The views of a scene show one set of named points, each view turned or mirrored, and shifted as a whole, with a little noise and some points left out.
(in the rows, 128 means zero)

Scene 1
View 1
Z_462: [142 112 119 114 107 126 196 158 109  96 137 125 105 123  82 105 100 133
 142 166 100 118  91 122]
Z_503: [146 114 102 108 122 123 196 141 120  97 152 131 121 117  89  80 100 147
 118 176 119 136 107 138]
Z_308: [159  63 129 132 133 138 171 171 133 121 127  85  99 105 143 129 110 118
 174 137 102 157 110 124]
Z_326: [171  43 120 140 159 135 161 155 151 145 131  70 110  98 176 119 112 131
 170 124 121 191 129 136]
Z_247: [146  99 120 123 115 126 184 144 117 117 129 113 112 115 110 110 100 142
 151 152 112 139  98 134]
Z_334: [156  74 127 134 129 119 181 152 127 142 124  89 101 129 128 122  99 141
 169 124 101 148  95 110]
Z_991: [150  91 124 120 118 115 200 173 117 109 138 107  92 144  87 113  98 130
 154 146  83 117  84  89]
Z_791: [166  81  94 120 162  84 205 129 141 156 160 100 116 170 103  66  91 181
 115 128 115 157 103  86]
Z_709: [139  96 153 140  84 121 184 158  98 139  94  98  85 139 102 156  93 134
 201 116  76 107  60  99]
Z_732: [151  89 124 136 121 121 174 121 123 154 114  99 117 118 135 115  96 161
 165 125 121 157  97 138]
Z_88: [152 101 105 111 131 110 203 153 123 110 154 119 109 142  84  85  97 147
 125 159 104 131  99 105]
Z_789: [147  88 128 121 112 143 180 176 117  93 130 108  98 101 113 128 109 110
 165 160  97 132 102 131]
Z_484: [143 111 119 124 109 107 196 129 111 138 126 116 111 145  90 103  89 165
 147 138 106 125  80 112]
Z_688: [162  81 100 124 152 114 184 128 141 140 148 101 123 124 131  82 100 162
 130 143 130 172 120 131]
Z_782: [168  70  97 129 165 112 175 112 151 161 145  92 132 119 153  77 100 174
 129 131 144 194 129 141]
Z_616: [138 117 125 118  96 134 186 148 106 100 125 127 110 109  93 115 100 134
 152 165 105 121  91 141]
Z_692: [152  97 103 113 135 127 188 145 129 104 151 119 120 111 108  85 103 142
 124 169 122 151 116 140]
Z_552: [157  82 112 131 137 117 178 124 134 149 131  98 120 120 136 100  98 161
 148 132 125 166 109 135]
View 2
Z_991: [150 114 126 121 141 113 150 127 165 126 152 169 153 125 144 178 103  83
 152 133 118 149 132 177]
Z_616: [129 108 139 139 152 123 161 151 142 140 169 156 106 143 149 158 111 112
 158 111 137 128 153 171]
Z_308: [142 124 108 137 148 107 133 129 138 159 162 116 164 137 155 147 139 115
 144 156 104 127 148 145]
Z_247: [130 117 130 148 138 118 160 141 143 149 165 143 124 134 153 151 120 104
 157 130 138 132 144 161]
Z_791: [131 144 119 173  75 107 181 105 171 158 145 147 162  93 154 152 121  51
 171 161 169 171  99 157]
Z_88: [134 127 136 141 110 110 164 128 170 136 144 159 135 121 144 161 108  84
 170 115 153 164 126 172]
Z_789: [141 113 127 119 159 111 135 144 146 140 159 136 138 148 147 157 121 125
 151 117 109 132 158 163]
Z_732: [127 120 113 173 136 124 170 133 126 171 182 132 131 122 164 144 133  92
 149 171 139 115 139 146]
Z_692: [122 133 138 150 112 107 158 139 155 153 149 126 121 133 148 137 125 115
 173 105 157 157 140 157]
Z_326: [135 141  95 160 127 100 133 123 128 187 163  77 177 131 164 121 163 122
 147 178 111 127 144 121]
Z_334: [141 120 108 149 140 115 153 124 141 158 168 137 160 123 157 156 128  89
 145 169 117 127 135 152]
Z_709: [154  89 113 128 188 133 157 135 134 133 187 187 145 129 155 191 102  74
 126 175  92 100 145 175]
Z_688: [122 142 120 173  96 106 167 124 148 172 155 113 140 117 158 129 139  96
 169 146 160 151 127 142]
Z_462: [135 113 141 130 141 117 158 144 158 129 156 166 117 136 144 166 103 102
 162 103 139 145 144 178]
Z_503: [121 127 147 149 112 113 167 143 159 142 150 146 106 132 146 147 113 107
 176  93 166 158 139 169]
Z_484: [132 113 130 157 130 126 181 132 151 143 171 175 122 116 153 168 105  69
 157 146 150 134 127 173]
Z_782: [115 150 111 194  84 106 171 120 138 192 162  93 146 112 166 114 154  95
 169 166 168 146 123 126]
View 3
Z_88: [116 138 138  97  89 163 124 125 148 112 128 118 151 150 136 142 103 125
 135  97 115  92 111 173]
Z_462: [132 138 170 126  94 155 126 116 144 105 135  99 141 159 121 156 115 116
 137 114 116  91 103 187]
Z_247: [135 145 157 133 113 151 119 113 135 102 145  98 144 144 133 124 124 122
 130 119 134 107 103 161]
Z_692: [117 114 130 111 106 149 111  90 149 114 139 102 147 145 137 127 109 107
 126 114 126 107 107 151]
Z_782: [115 136  88  98 131 158  99 100 130 113 149 119 164 110 171  59 115 131
 116 101 161 135 115  95]
Z_789: [125 145 179 142 125 127 126 112 158  86 144  82 135 154 134 134 122 117
 119 148 115 105 102 179]
Z_326: [110 159 131 125 165 119 111 112 155  78 156  91 148 117 179  54 123 137
  98 155 143 140 111 117]
Z_616: [144 137 174 145 104 152 122 105 132 103 145  91 139 154 118 145 128 111
 137 121 131 100  99 175]
Z_991: [121 168 172 112 102 150 137 151 154  91 129 108 146 154 137 143 110 141
 131 118 106  91 108 193]
Z_484: [145 163 157 121  93 176 127 141 116 110 138 117 154 143 129 130 124 138
 146  90 139  97 106 168]
Z_334: [128 177 158 126 130 145 126 143 139  86 144 104 150 132 154  96 125 147
 122 127 135 115 108 155]
Z_552: [131 152 129 120 125 157 111 116 126 103 148 109 154 125 153  86 125 132
 125 111 151 123 109 128]
Z_688: [116 135 110 101 117 156 107 106 138 111 143 114 157 127 157  90 111 126
 123 105 143 120 112 126]
Z_732: [146 165 149 140 128 156 117 124 115  98 154 103 151 127 145  88 137 138
 130 115 157 122 105 135]
Z_503: [125 112 136 111  90 161 113  92 141 121 135 106 147 152 125 147 109 103
 136 100 125  96 105 163]
View 4
Z_308: [114 122 126 156 119 138 114 107 146 155 111 119 105 170 142 113 142 163
  69  92 108 148 156 132]
Z_791: [173 118  98 172 161 101 137 124  83 127 182 132 118 149 125 141 105 131
 102 133 118 180 116 116]
Z_88: [153 119 111 148 147 127 122 124 113 127 156 134 118 131 146 139 108 135
 123 132 142 131 164 129]
Z_688: [153 115 109 164 141  94 152 112 104 147 145 124  80 148 112 126 135 146
 105 107 119 150 120 136]
Z_709: [ 70 150 126 152 132 184  83 108 146 139 112  95 158 177 177 151  78 131
 100  90 105 153 163 130]
Z_552: [128 125 115 166 138 110 142 106 113 151 129 110  89 161 119 131 125 144
 103  93 109 154 118 139]
Z_462: [124 126 119 137 137 145 112 119 132 132 133 124 116 131 157 141 105 135
 134 117 146 108 182 140]
Z_782: [153 116 109 175 141  78 165 106  97 156 141 116  66 160  96 123 144 150
  94  95 105 167  94 138]
Z_692: [147 115 116 146 136 111 140 117 121 141 135 130  83 130 128 126 134 146
 126 114 142 114 158 143]
Z_334: [114 129 119 162 131 138 114 109 130 147 125 113 119 171 143 129 119 148
  82  97 104 162 141 128]
Z_789: [111 123 128 138 119 150 106 111 155 147 108 123 108 148 156 120 133 155
 100 100 132 112 186 140]
Z_616: [108 131 123 139 132 144 118 111 137 141 115 112 104 137 150 142 108 136
 140 101 139 104 171 149]
Z_732: [105 135 119 165 135 124 135 102 120 153 118  98  97 168 127 140 113 140
 107  82 103 153 118 142]
Z_484: [120 137 112 156 150 138 121 116 110 130 144 109 126 147 148 157  83 121
 135 111 124 142 142 134]
Z_247: [118 127 121 149 134 133 124 110 130 144 122 114 102 147 141 136 116 141
 120 100 128 125 156 142]
Z_503: [147 117 114 140 143 117 137 119 117 134 142 129  91 120 135 138 118 135
 148 120 152 104 165 145]
View 5
Z_503: [130 163 149 127 100 126 148 129 143 107 104 152 144 106 123 110 101 138
  97 119 162 151 119 116]
Z_709: [ 38 120 174 132 130 115 120 140 114  79  75 135 111 117 190 158 136  61
 144 135 131 123 130  70]
Z_692: [131 166 137 113 114 117 145 119 147 124 116 147 152 107 130 109  98 131
 105 120 154 142 111 105]
Z_308: [ 83 151 133  95 149  94 127 109 133 132 123 134 145 111 174 128 107  91
 134 125 128 113  99  68]
Z_552: [128 151 131  92 136 114 137 118 157 147 100 129 154 110 131 132 120  91
 144 139 139 140 125  78]
Z_789: [ 80 155 147 124 124  98 126 115 119 100 114 150 139 114 184 122  97 112
 112 117 139 119  92  98]
Z_791: [117 149 144  91 129 147 172 143 170 144 125 122 132  86  73 118 135 101
 116 122 156 143 166  51]
Z_782: [159 161 113  69 146 115 146 109 177 180 116 122 169 105 103 122 116  98
 147 141 141 144 127  71]
Z_88: [101 154 155 122 110 134 157 138 143 105 117 144 129  97 116 113 113 125
  96 113 159 140 136  88]
Z_688: [139 160 127  88 134 119 148 118 162 152 117 130 156 103 112 118 113 108
 128 130 146 141 127  78]
Z_334: [ 83 142 144  99 143 110 134 124 140 127 109 129 137 108 154 136 123  81
 139 131 133 123 123  63]
Z_484: [ 99 138 163 126 112 136 143 143 143 101  81 137 127 106 127 138 132  94
 126 133 153 149 147  87]
Z_991: [ 60 143 164 127 120 125 147 140 126  90 118 142 117  99 148 124 118 106
 102 111 148 123 130  73]
Z_326: [111 160 110  65 169  84 126  95 151 174 135 124 166 112 162 125 104  84
 152 134 119 111  94  56]
Z_462: [ 92 151 162 139 103 123 140 134 126  86 100 153 129 108 151 121 107 123
 100 117 156 139 118 107]
Z_247: [108 151 148 119 119 114 133 123 137 112  96 143 143 113 152 128 110 107
 123 129 145 139 115  98]
Z_616: [104 151 156 136 107 115 127 126 126  91  85 152 140 118 165 129 106 115
 116 127 150 143 109 117]

In a view up to two points have been moved. Name them for each view, in the order of its rows, or write none.
view 1 | Z_308, Z_616
view 2 | none
view 3 | Z_782
view 4 | Z_688
view 5 | none
